Each scene shows the same named points in several views. A view is turned or mirrored, shifted and resized as a whole, has a little noise and may leave points out.

Scene 1
View 1
(20): [  0   4  -8  18  -1  16   6 -11   2  25   7  22 -14  -5 -17 -14   7  17
  -8 -11  -3  15   4  -3  19   8   3   0]
(128): [-16   8   9  24  11  -3  -4   1   4  20   5  15   5  11 -17 -22  -8  -7
 -25  -2 -14  10   6 -29   8   9  19  -5]
(181): [-10  12  -3  23   3   0   3   1   5   1  16  12   1   9  -7  -9  -4  -5
 -12  -2  10   2  -8 -13   8   5  11   2]
(305): [ -9   4 -17  14 -16 -11   1  -1   5  12  10  12  10   2  -4 -14  -9  -2
 -13  15  12  16   8 -11  21   2  -8   5]
(61): [  2   9 -10  11   7  22  14  -7   5  -1  21  14  -5  -8 -12 -11   7  14
  -2 -21   7  21   0   3  14   8  10  -3]
(162): [-14   8 -11  10  -3 -12   3   6   8  -1  17   7  23   4  -4 -20 -14 -13
 -17  11   7  23  12 -20  15   3   4  -1]
(264): [-11   6  -5  18  -2  -3   0  -1   5  17   8  15   6   4 -11 -18  -7  -2
 -18   4  -2  15   8 -19  16   6   4  -1]
(67): [-13  12   1  23   8   0   2   2   5  -1  15  10   4  11  -9 -11  -5  -9
 -16  -2   5   3  -6 -17   6   6  16   0]
(214): [ -2   6   1  16  13  21   7  -8   3  20  10  20  -9  -3 -22 -21   6  14
 -12 -21 -13  22   8 -10  13  11  17  -6]
(142): [-15   8   7  27   6  -2  -5  -1   3  22   4  16  -3  12 -15 -15  -6  -4
 -22   0  -9   2   1 -25   9   8  15  -2]
(209): [-10  17  -7  13  11   1  11   9   9 -35  33  -1  19   7   2  -7  -6 -17
  -7  -6  21  12 -10  -8   2   3  17  -2]
(192): [  6   7  -8  17   7  28  13 -12   2   9  16  20 -20  -7 -16  -7  14  23
  -1 -25   6  13  -6   8  14   9   9   1]
(290): [-14   9  -8  18  -3 -10   1   4   6  -1  15   7  13   8  -3 -13 -11 -12
 -16   9  11   9   0 -18  12   4   5   2]
(273): [  7   5 -13  17  -2  27  13 -15   1  15  14  21 -24  -8 -15  -5  15  26
   1 -21   9  11  -6  12  18   8   2   3]
(278): [-11   1  -2  22  -5   0  -4  -8   1  41  -4  23  -7   5 -18 -21  -3   8
 -21   4 -14  12  13 -21  19   9   2   0]
(75): [  3   9  -5  13  12  26  14  -8   3   4  19  17 -10  -6 -17 -13  10  16
  -3 -26   1  19  -1   2  12   9  16  -4]
(41): [-14  10 -13  18 -10 -15   2   6   8 -10  19   4  15   9   3  -7 -12 -16
 -12  15  22   5  -4 -13  12   1   0   6]
(194): [  3   8  -7  24   3  25   9 -13   0  15  13  21 -27  -2 -15  -3  14  21
  -2 -20   6   1 -12   7  14   9   8   4]
(50): [-13  20   9  24  21   5   5   7   7 -24  27   4   7  14  -6  -6  -4 -17
 -13 -14   9  -3 -16 -17  -4   6  30  -3]
(173): [-12  13  -6  21   0  -6   3   4   7 -10  20   6   8  10  -2  -7  -7 -11
 -12   4  16   3  -8 -13   8   4   9   2]
(39): [ -3  13  -6  21   4  13   9  -3   4 -11  23  11  -7   3  -6   0   5   3
  -3 -14  18   0 -15   2   8   6  12   3]
(49): [-17   8  -6  22  -7 -17  -4   6   6   2  13   7  12  12  -2 -11 -13 -16
 -19  16  11   4  -1 -21  12   3   3   4]
View 2
(39): [  7  -5 -16   0   8  12   7  12   1   3   4  -7  -3   0   3  -5  -6  -2
   4   1  -4   2   1 -15  12   6   2   4]
(273): [ 13  -4   1  -7   6   8  -8  23   7   4   0  -3 -24   1   6 -10  -6   9
   8   4  -2   8   7 -18   4  11  -8 -11]
(181): [  0   5 -12   0   4   5   2  -1  -2   4   3  -3   2   0   3  -7  -4  -6
   0  -3  -8  -5  -2  -7   6   5   1   8]
(162): [ -1  25 -14  -3   3  -1   3  -5 -13  -5  -3   4   3   7   5 -17  -6 -16
   4 -10  -9 -12  -1   6  -2  -1  -3  11]
(214): [ 11   5   5 -12  -5  -1 -11   9   4   7  -8   3 -17   3  -8   0  -4   2
   1 -10   1  -4  -5  -6  -4   1  -5  -9]
(49): [ -8  18 -13   3   5   1   3 -12  -9   0   5   0   7   1  10 -16  -2 -11
  -1  -3 -13 -11  -2   2   2   5   1  16]
(278): [ -5  15  13  -6  -5  -9 -19 -10   1   7  -2   6 -15   0   5 -12   1   3
  -4  -5 -10 -10  -4  -2  -9   8  -8  -2]
(20): [  6   5   6  -7   0   0 -12   9   4   5  -3   1 -20   2   4 -10  -4   5
   3  -2  -5   0   2 -10  -2   7  -8  -9]
(142): [ -4   5   3  -2  -4  -2  -8 -11   3  11   1   1  -2  -2  -3  -1   0   0
  -7  -7  -8 -10 -10  -5   0   4   2   5]
(264): [ -1  16  -1  -4   0  -3  -7  -5  -5   2  -2   3  -6   2   4 -13  -3  -5
   1  -6  -9  -9  -2   1  -4   4  -4   4]
(192): [ 13  -6  -1  -8   3   8  -6  22   7   5  -3  -3 -20   1   0  -4  -7   7
   7  -1   0   6   4 -17   4   7  -5 -10]
(194): [  9  -8   2  -4   4   7  -7  15   9   8   2  -5 -18  -1   4  -4  -4  10
   3   3  -3   6   3 -19   6  11  -4  -8]
(67): [ -1   6 -11  -1   2   4   2  -4  -2   5   2  -2   5   0  -1  -4  -3  -7
  -2  -6  -6  -8  -6  -5   6   2   3  10]
(290): [ -3  16 -14   1   4   1   3  -5  -8  -1   2   1   4   3   6 -14  -4 -12
   2  -5 -10  -9  -1   1   2   3   0  12]
(173): [ -2   9 -18   2   7   6   7  -3  -7   1   5  -4   7   1   5 -10  -5 -10
   2  -3  -9  -6  -1  -4   7   4   3  14]
(75): [ 15  -2  -5 -11   1   6  -2  19   5   4  -6  -2 -16   4  -7   0  -8   2
   7  -7   3   2   0 -13   3   2  -3  -8]
(128): [ -3  12   1  -5  -7  -5  -8 -13  -1   9  -3   4   1   0  -6  -1  -1  -5
  -7 -13  -7 -14 -12   1  -4   0   0   6]
(50): [  4  -3 -23   0   3  11  14  -1  -2   6   1  -6  15   0 -10   7  -6 -11
  -2 -10  -3  -7 -10  -9  12  -3  10  15]
(41): [ -5  16 -21   5   9   6   9  -5 -11  -3   6  -3   9   3  12 -20  -5 -14
   5  -1 -12  -7   2   0   7   5   0  18]
(209): [  7   6 -32  -1   8  12  19   9 -10  -2   1  -5  12   5  -3  -4 -11 -17
   7  -8  -3  -5  -1  -4  11  -3   6  15]
View 3
(214): [ -5  13  13 -16  20 -20  21  -5   9  11   9  -1   7  17  -8  -7  -8   4
  14 -10   2  -9   3  -4 -13  -1 -17  11]
(273): [ -1  18  -3 -21   1 -17  24   7   0   8   7  -4   3  24 -11 -13   2   8
   7 -34  -1   5   4   1 -14   9 -15   7]
(61): [-10   6   0  -9   6 -13  24   2   0   4  12  -7   4  22  -8  -9  -2  -4
  10 -24  -1   1   4   3 -12   3 -16   7]
(181): [  2  16   4  -5   0   6   5  -1   0   8  13   0   7   4  -6  -5  -1  -4
   0  -4  16  -8  -2   0  -6  -1 -11   0]
(20): [  8  19   6 -21   8 -17  21   3   9  12   1   5   4  19 -11  -8  -2  11
  11 -18   0  -3   1  -5 -10   6 -14   9]
(75): [-13  10   5 -13  11 -15  22  -1   0   7  16  -9   7  20  -8 -10  -3  -3
  10 -23   3  -3   5   1 -15   1 -17   8]
(128): [  5  16  20  -9  16  -3   6 -10  12  14   9   7  10   1  -4  -1  -9   2
   9  12  15 -19  -3  -7  -6  -7 -13   6]
(142): [  9  21  16 -14  12  -3   4  -6   9  15   8   8   9   2  -6  -4  -6   5
   6   6  15 -16  -3  -7  -6  -4 -12   5]
(209): [-14   1   0  11  -4  14   7  -4  -6  -2  22  -8   9   5  -3  -4  -1 -21
  -1  -3  16  -7  -2   7  -4  -6 -13  -3]
(305): [ 18   6  -2   4  -9   9  13   2  11   5  -2  11   3   6  -7   2  -1  -1
   4   1   7  -4  -6  -1   3   4 -10  -1]
(278): [ 19  17  14 -16  13 -12  16  -3  18  16  -4  16   5   9  -9  -1  -7  15
  12   3   4 -12  -4 -10  -5   2 -12   7]
(192): [ -8  16   0 -19   6 -17  22   4  -2   8  12  -7   4  23  -9 -13   0   4
   8 -30   2   2   6   1 -15   5 -16   8]
(50): [-17  16   9  -2   5  12  -3  -8  -9   4  28 -10  12   0  -2  -9  -2 -16
  -4   0  25 -15   0   3 -10 -10 -12  -1]
(162): [  6  -3   4  12  -1  10  13  -5  11   2   6   9   6   3  -4   6  -5 -11
   7  11   8 -10  -7  -1   3  -3 -12   0]
(290): [  7   7   4   4  -4  12   7  -2   7   5   8   6   7   2  -5   1  -2  -7
   2   6  13 -10  -5   0   0  -1 -11  -1]
(173): [  2  11   2   2  -6  14   3  -1   0   4  13   1   8   2  -5  -4   1  -9
  -2   0  17  -8  -4   2  -1  -2 -11  -3]
(194): [ -2  25   1 -24   4 -14  16   6  -2  11  10  -4   4  19 -11 -14   2   8
   4 -30   6   1   5   0 -15   5 -14   6]
(264): [ 10   8   9  -4   6  -1  13  -4  12   9   3   9   6   7  -6   0  -6   1
   8   4   7 -11  -5  -5  -2  -1 -12   4]
(67): [ -1  15   8  -4   4   6   3  -4   1   8  15   1   9   3  -6  -5  -3  -6
   1   1  17 -13  -3  -1  -6  -4 -12   1]
View 4
(209): [ -5  -3 -10  -6 -13 -19  30   5 -10   8  -9  14 -22   6 -24   4  -6  12
  15   2  -9 -15   8   3  -5   8  17   6]
(305): [  3  -5  -6   3  10  -6  -3   2 -20  13   8 -16  -5 -25  -9   2  16   8
   9   5   4  -3   0 -19  -1 -19  -9   7]
(273): [ -6 -15  15 -19   4  -4  -9   9 -12   7   1   0  33  13  23   6  -8  -4
 -16 -20  -2  -3   4 -49   2   7   6  15]
(181): [  0   3  -3  -3  -5 -10  11   7 -17  -6  -6  -3   0   2  -3   7   6   5
  11   0   4   3   2 -11   1  -6   2  11]
(264): [ -8   2  -5  10  -1  -1   1  -3 -14   4   2 -12   8 -12   5   5  10   4
   6  10  10   5 -10 -13  -5 -23  -4  13]
(173): [  3   2  -7  -2  -3 -14  15   7 -19  -1  -4  -2 -11  -4 -14   5   7   8
  16   2   1  -2   6  -6   0  -4   2   8]
(20): [-10  -7   7  -3   1   1  -8   2 -12   4   1  -8  31   3  23   5   0  -2
 -11  -6   5   4  -6 -36  -1 -11  -1  17]
(67): [ -3   6  -4   2  -9 -10  15   4 -15 -10  -6  -2   0   3  -2   6   5   5
  13   4   5   6  -1  -4   0  -8   3  13]
(50): [ -5  10  -7  -5 -22 -18  32   7 -12 -17 -17  12 -10  22 -11   8  -5   8
  19   1  -1   2   3  10  -2   6  14  12]
(61): [-16 -14   7 -11  -5  -4   3   1  -5  17   1   8  22  11  15   4 -13   2
 -13  -9  -5 -10  -1 -32  -6   3  14  16]
(290): [ -1   1  -9   5  -1  -9  10   2 -17   4   1  -9 -10 -13 -12   5  12  10
  15   8   4  -1  -1  -5  -2 -14  -1   9]
(214): [-20  -3   5   4 -12   3   2  -5  -5   2  -3   0  34  12  28   6  -9  -2
 -12   3   6   6 -14 -23  -8 -12   6  23]
(75): [-18 -11   8 -10 -10  -5   7   1  -4   7  -5   9  26  18  20   5 -14   0
 -12  -8  -2  -4  -3 -29  -5   5  15  18]
(49): [  5   7 -10   7   1 -10   9   3 -21  -2  -1 -13 -13 -16 -15   5  17  10
  20   9   6   3  -1  -2   2 -19  -7   7]
(278): [ -7   5   2  13   1   7 -11  -4 -15  -5   3 -22  28 -10  23   6  13  -1
  -1   9  17  18 -16 -21  -3 -30 -12  19]
(194): [ -3  -7  13 -18   0  -7  -4  12 -14  -7  -5   0  32  19  22   8  -4  -5
 -10 -19   2   5   3 -41   5   7   4  16]
(142): [ -4  14  -4  10  -9  -2   6   1 -16 -18  -7 -12  15   2  12   8  11   1
   9   9  15  18 -11  -6   0 -21  -6  18]
(162): [ -8  -2 -12  13  -3  -5  11  -6 -13  15   5  -7 -12 -21 -14   2   9  11
  12  15   3  -7  -6  -2  -8 -21   0  10]
(41): [  8   1 -10  -1   5 -14  12   7 -21   7   1  -9 -22 -18 -24   4  14  12
  20   3   0  -6   6  -6   1  -9  -2   4]
(39): [  0  -4   4 -16  -3 -15  12  12 -15  -4  -8   6   4  14  -1   7  -4   3
   4 -13  -4  -5  10 -22   3  11   9   9]
(128): [-11  11  -5  14 -13   0   8  -4 -12 -11  -5  -8  13  -2  11   7   7   4
   9  14  13  14 -15  -2  -4 -23  -2  18]
(192): [-10 -12  13 -17  -3  -5   0   7  -9   6  -2   5  32  17  23   6 -11  -3
 -14 -16  -2  -3   1 -40  -1   8  10  17]
View 5
(39): [  6  -9   1  -3  -4  -5   1   1  -5   3 -11  -2  10  -5   7   4   2  -9
  11   0 -10  -3  -4   1   1   2   2   0]
(264): [  7  -5   1   8   4   6  -3  13  10 -10  -7  -4 -10   0   7  -4  -3   2
   4  11   1  -1   4  -2   2   2   0   1]
(192): [ 23 -16  -5  -4  -8   8  -1   2   1  12 -10  -4   9  -9  13  -2   0 -12
   8   8  -8  -1  -1  12  -6   3   8  -1]
(41): [ -7   0   6   5   6 -12  -4   6  -1  -8  -5  -6  -6   3   1  -2   1   1
   6  -1  -5  -3   4 -14   9   0  -7   3]
(290): [ -2  -2   4   8   5  -5  -2   8   4 -11  -6  -3  -8   2   3  -2   0   1
   5   3  -2  -2   3  -7   4   1  -4   2]
(173): [-4 -3  3  4  3 -8  0  7 -1 -9 -9 -1 -1  0  4  3  2 -1  9  0 -6 -3 -1 -7
  5  1 -5  2]
(75): [ 16 -15  -5   0  -5   7   2   2   3   7  -9   0   5  -8  13  -1   3 -13
   7   6  -4   3   0  14 -12   4   7  -1]
(162): [ -5   0   4  12   8  -4  -3   6   7 -12  -2  -3 -13   3   3  -6   2   0
   2   4   3   3  10  -7   0   2  -6   4]
(305): [  5  -2   3   5   6  -2  -8   9   5  -4  -3 -11 -10   3   3  -9  -4   2
   2   8  -3  -4   9 -12   9   0  -5   4]
(49): [ -5   0   5   7   6  -6  -2  10   4 -14  -8  -3  -7   3   3   0   0   3
   6   4  -3  -3   2 -10   7   1  -5   2]
(278): [ 20  -8  -1   7   3  16  -4  21  17 -11 -11  -5 -12  -2  10  -5  -8   6
   3  21   0  -4   2   2   4   1   4   0]
(181): [  2  -5   2   3   1  -3   0   8   2  -8 -11   0  -1  -2   7   3   1  -2
   8   4  -6  -3  -2  -3   3   2  -1   1]
(50): [-12  -5   3   5  -1  -9   7   4  -3 -14 -15  10   5  -4   7  14   7  -6
  13  -5  -6   1  -9   3  -5   3  -1  -1]
(20): [ 24 -13  -4   1  -3  12  -3   9   8   3  -9  -6  -1  -6  11  -6  -4  -5
   4  15  -4  -2   2   6  -2   2   6   0]
(142): [  8  -6   1   7   2   9   2  19  11 -17 -15   2  -7  -2   9   5  -3   4
   7  13  -3  -4  -4   2   2   2   2  -1]
(61): [ 16 -14  -4   0  -4   5  -1  -1   1  11  -5  -4   5  -7  11  -6   3 -14
   5   5  -3   4   4  11 -10   3   4   0]
(67): [ -1  -5   2   6   1  -1   2   9   3 -12 -12   3  -2  -2   7   5   1  -1
   9   4  -4  -1  -4   0   1   2   0   0]
(214): [ 19 -13  -5   5  -3  15   2   9  11  -3 -11   2  -3  -7  14  -2   0  -7
   5  14   1   3   1  15 -11   4   7  -1]
(194): [ 25 -15  -5  -6  -8   8  -1   6   1   9 -12  -5  10  -9  12   1  -3  -9
   9  11 -11  -5  -5   8   0   2   9  -1]
View 6
(194): [  5   2   9  -1 -26   8 -14  12  10  -7  -7   6 -33  -3 -21   0  -7  20
  11   0  -2 -21   1 -12 -14  -2  15   8]
(173): [  1   0   3  -3 -14 -13  -6   3  -6  -1 -16  -3   3   8  -1  14 -24   2
   1   8 -11  22  11   3 -20   2  15  19]
(273): [  1  -1  11   1 -25  17 -12  11   8  -5  -6   7 -31  -2 -19  -1  -1  19
  11   1  -2 -23   0 -27  -8  -3  12  13]
(264): [ 16   4   7   0 -17   3  -8 -11  -2  14  -5  -2   3   5 -11   4 -26   3
  -5  15  -1  12  10  -4  -1   0  21   4]
(41): [ -1  -1   2  -4  -9 -13  -2   2 -10   3 -20  -1  10  14   7  12 -25  -6
  -1  11 -10  33   7  -3 -14   3  13  21]
(305): [  5   0   2  -2 -11   1  -3  -5  -9  11 -16   3   4  12   1  -2 -25  -7
  -3  14  -2  25   1 -16   1   2  17  13]
(181): [  6   3   6  -2 -17  -9  -8   3  -1   0 -11  -2  -4   5  -9  12 -22   6
   1   7  -8  11  11   4 -17   1  17  13]
(20): [ 13   3   9   1 -24  16 -12  -2   6   7  -2   3 -18  -1 -20  -2 -13  13
   3   8   2 -14   4 -17   0  -3  18   3]
(162): [  9   1   7   1 -11   1  -3 -13  -8  13  -9  -7  22  10   1  13 -26  -5
  -9  16  -8  27  17  -8  -5   2  14  16]
(192): [  5   0  11   2 -26  16 -12   9   9  -4  -4   4 -26  -3 -20   2  -4  20
   9   2  -3 -22   5 -21 -11  -3  13  11]
(278): [ 26   9   4  -1 -22   7 -12 -16   2  21  -2   2 -11   0 -22  -8 -30   6
  -5  16   8   2   3  -3   9  -1  29 -11]
(67): [  9   4   6  -3 -19 -11 -10   0   0   1  -9  -5   1   4 -10  16 -24   7
  -2   8  -9  12  16  10 -20   2  18  11]
(128): [ 25   8   8   0 -21  -7 -13 -15   2  15   1  -8   4   0 -20  12 -32   8
  -9  15  -2   9  19  17  -8   1  27  -4]
(290): [  7   1   4  -2 -13  -8  -5  -4  -7   7 -13  -4   9   9  -2  11 -27  -2
  -4  12  -7  23  11   0 -11   3  16  15]
(142): [ 21   8   4  -3 -21  -9 -13  -9   3  10  -4  -3  -6   1 -20   6 -32   7
  -4  12   0   7  11  15  -8   2  27  -5]
(50): [  3   2   8  -2 -19 -21 -10   9   1 -10  -7 -12   6   2  -9  33 -19  13
   1   3 -19  12  27  23 -39   2  12  20]
(209): [ -6  -5  10   1 -13 -10  -3   8  -4  -9 -12 -11  17   8   3  33 -13   6
  -1   5 -22  20  26   1 -33   2   3  33]
(75): [  8  -1  16   4 -26  16 -12   5   9  -3   3  -3 -13  -5 -19  14  -4  21
   3   3  -9 -21  18 -14 -17  -3   8  14]
(49): [  7   3   0  -4 -10 -14  -5  -5  -9   8 -16  -2   8  12   1   8 -32  -5
  -4  13  -6  31   8   5  -9   3  20  12]
(39): [ -4  -2   8  -2 -19  -5  -8  14   3 -12 -12   0 -15   2  -8  14 -10  13
   8   0 -12   0  10  -4 -25   0  10  22]
(61): [  4  -3  16   5 -24  21 -10   5   7  -2   0  -2 -10  -3 -15  12  -1  18
   4   4  -9 -16  14 -25 -13  -3   7  18]

In a view up to two points have been moved. Name them for each view, in the order of its rows, or write -.
view 1: (305), (61)
view 2: (142)
view 3: (20), (209)
view 4: (128)
view 5: (49)
view 6: (192)

Scene 2
View 1
(210): [-26 -11  -4  -9 -18   6   0  12  -6  -5   0   4   6   3  -8   1   0  -2
  -7  -6  15  -6  -8   6  -2  -5   6  -4]
(102): [-43   6  11  -5 -40  -5  -7   4   3  -9 -19   4   7   4   1  15 -10  -9
   7 -10   8  -1  11  -7  15  -7  23   1]
(190): [-19   3  -5 -12 -23  12   0   7   0   6  -7   2   5  -6  -6 -11   0   4
 -14  -4  15 -11  -6  10 -13 -13  -6  -7]
(88): [-37   3  13  -4 -35  -1   3   2  -6  -7 -12  -5   9   3   1   8   6 -14
  -4  -8  11  -6  -3   3   6  -8  10   1]
(205): [-28 -21  -9 -11 -15   6  -6   6  -8 -14  -3   7   9   5  -9   2  -3 -13
 -14   0  15  -8  -4  11   7   3  16   3]
(123): [-39  -8   5  -6 -29  -3  -3   5  -7 -13  -9   2  10   7  -3  13  -2 -14
  -1  -6  12  -3   1   1  13  -1  20   3]
(18): [-42  23  23  -3 -52  -3   0  -9   1  -2 -30  -8  11  -2   9   8   2 -19
  -3  -8   8  -8   9   0   9 -15  13   4]
(19): [-35   1  19  -1 -35   1   9 -12 -18 -12 -17 -16  16   3   4   1  23 -37
 -25  -2  13 -15  -9  16   6  -7   8  10]
(143): [-30  26  17  -5 -45   6   4 -10  -1   7 -26 -11  11  -8   6 -10  10 -16
 -19  -5  12 -16   0  12  -6 -20  -4   1]
(52): [-34   6   7  -8 -36   2  -3  -4  -3  -7 -21  -1  11   0   2   2  -2 -18
 -12  -4  11 -10   5   7   8  -8  14   3]
(140): [-11 -17 -21 -20  -7  20  -8  -1  -6  -4  -8   7  10  -6 -11 -24  -2 -10
 -36   8  16 -19  -6  27  -9  -3   0   2]
(15): [-12   1 -17 -18 -15  17  -5  15   6  12  -2  11   0 -10 -11 -18  -9  19
 -12  -4  16 -10  -6  10 -21 -14 -13 -14]
View 2
(15): [  4  -1   7   9  -6 -10   9 -13  -2  -4  -6  -3   1  -3   0   5 -19   5
   4  -4   3  -8 -16 -18  14  -8 -11  -7]
(19): [-19  -2   9 -23  -7  -9 -10   6  22   2 -10  17  22 -11  -4   0  11  -7
  -8  11  -4  -4  -3   2  18   2  -1 -12]
(190): [ -3  -1   7   0  -6 -11   2  -7   6  -1  -6   2   8  -5   1   4 -10   0
  -1   1   2  -7 -12 -12  15  -5  -9  -8]
(205): [ -4  -6   5 -17  -3   5   6   1   8  -1  -7   6  12  -7 -11  -2  -4  10
   1  -8   3  -4  -4  -5  11   6  -1 -13]
(18): [ -8  -4  -5 -14   6 -13 -16   3  16   4  -2   1  26 -17   6  -3   9 -18
  -9   7  11  -2  -8   5  15   4 -12  -3]
(52): [ -5  -6   1 -17   2  -7  -6   1  13  -1  -6   3  18 -12  -2  -1   3  -8
  -4  -1   6  -2  -7   1  16   5  -8  -7]
(123): [ -6  -7  -3 -16   3   4  -2   6  12   5  -2   3  21 -13  -5  -5   2   3
  -4  -4  10  -4  -3   2   8   8  -3 -10]
(210): [ -4  -4   3  -5  -4  -1   5  -1   7   4  -4   4  12  -7  -5   0  -8   9
  -1  -3   5  -6  -8  -8   9   1  -3 -10]
(88): [ -9  -4   0 -10  -1  -3  -5   4  13   7  -3   5  20 -12  -1  -3   1  -1
  -6   3   8  -5  -5  -2  10   3  -4  -9]
(143): [ -9   0   5  -8  -3 -21 -13  -3  16  -1  -8   6  17 -12   8   4   4 -19
  -7  11   1  -3 -12  -3  21  -4 -13  -4]
(102): [ -2  -8  -9 -13  10   1  -7   5  11   6   1  -3  24 -17   0  -7   3  -5
  -6  -4  17  -2  -5   4   9   9  -9  -4]
(140): [ -2  -4  17 -16 -12  -6  11 -10   5 -15 -15   8  -1  -1 -12   7 -10   6
   7  -6  -8  -5 -11 -12  21  -1  -6 -14]
View 3
(190): [ -1   4  13   9  -6 -11  -6  -2  -9   4  14   8 -15   3   1  -7  -9  -1
   0   4  -1  -7   4   0   3 -11  -5  -2]
(52): [ -8   7   7  -2  13   1 -10  10  -1   1  14   4 -10  -4   6 -11  -5  -9
  -3   5 -19   3  -5   7   2 -19   6  10]
(123): [ -4   6  -3   0  16   1   0   8   7  -1   3   6  -6  -8   4  -5   5 -13
  -8  -1 -14   7  -1   9  -1 -18   1  14]
(102): [  3   4   1  -1  16   5   3  20   5   3  15  10   1  -9   4 -10   7 -16
  -5   5 -16   7 -12  10  -2 -22   3  18]
(205): [ -8   2  -2  -2  10  -8 -10  -4   4  -5  -5   9 -11  -5   4  -4   0 -11
  -9  -3  -6   7  11   9   7 -16  -6   6]
(19): [-22  20   4  -1  20   3 -13   1  -1  -1   5 -10 -22  -3   7  -5 -10   2
  -4  -2 -32   0  -1   6  -6 -12  19   7]
(143): [ -9  15  19   6   4   2  -9  11 -11   8  28  -3 -17   3   4 -13 -14   2
   3  10 -23 -10 -12   0  -7 -13  17   4]
(18): [ -6  13  11   0  15   9  -4  22  -3   7  25   0  -7  -5   6 -14  -3  -7
   1  10 -28   0 -17   6  -7 -20  16  14]
(15): [  7  -3  16  12 -17 -19  -5  -5 -11   5  14  15 -13   8  -2  -8  -9  -2
   0   6  12  -9   9  -2   8 -11 -17  -6]
View 4
(88): [-25   4   2  -4 -13  -8  12 -15  12  -1  -4  14  18   4   2   3 -10  -2
  -8  -1  -2   4   2  -9   0  12   3   5]
(19): [-23  -2  14 -11 -28   4  17 -17  14   1   6   9  33  -1   1   4  -2 -16
 -12   8 -13   0  -4 -20  16  15   2   6]
(140): [  0 -17  -1 -10  10  10  16  -6 -13 -24 -13  -2   2 -12 -15  14  10   3
 -13   2 -20 -16  14 -11  27  10   6  11]
(52): [-25   2   2 -10 -10 -10  20 -19  11  -6  -9  14  22  -2   3   7  -9   6
 -11  -2  -7  -4   3  -6   8  12   4   6]
(123): [-24   9  -4  -2  -5 -12  11 -19   9  -9  -1  21  18   9  -1  -5 -10   1
 -12   1  -1  -3  10  -9  -2   8  13   6]
(18): [-37   6   6 -11 -22 -16  23 -22  23   5 -11  15  31  -3  13  10 -19   7
  -8  -6  -3   4  -5  -3   2  16  -3   3]
(15): [ -4 -15 -10   0  16   1   7   4  -8 -14 -29  -5 -15  -9 -11  21  -1  16
   1 -13  -5   2  12   2   3  11  -6   5]
(190): [-11 -11  -3  -4   2   1  10  -2   0  -8 -20  -1   0  -6  -6  16  -2   6
  -1  -8  -7   3   6  -4   6  12  -5   6]
(210): [-12  -2  -6   1   3  -3   5  -7   0 -12  -8   9   2   4  -9   3  -2   0
  -7  -2  -3   0  12  -9   1   7   5   6]
(205): [-12   0  -5  -2   4  -3  10 -14  -3 -19  -1  14   8   4 -10  -3   1  -1
 -15   5  -6 -10  15 -13   8   6  15   9]
(102): [-33  12  -5  -4  -6 -23  17 -23  15  -5  -8  24  21   7   7  -2 -18  12
 -10  -5   4  -1   7  -2  -7  10   8   4]

In a view up to two points have been moved. Name them for each view, in the order of its rows, or write -.
view 1: -
view 2: (88)
view 3: (143)
view 4: -
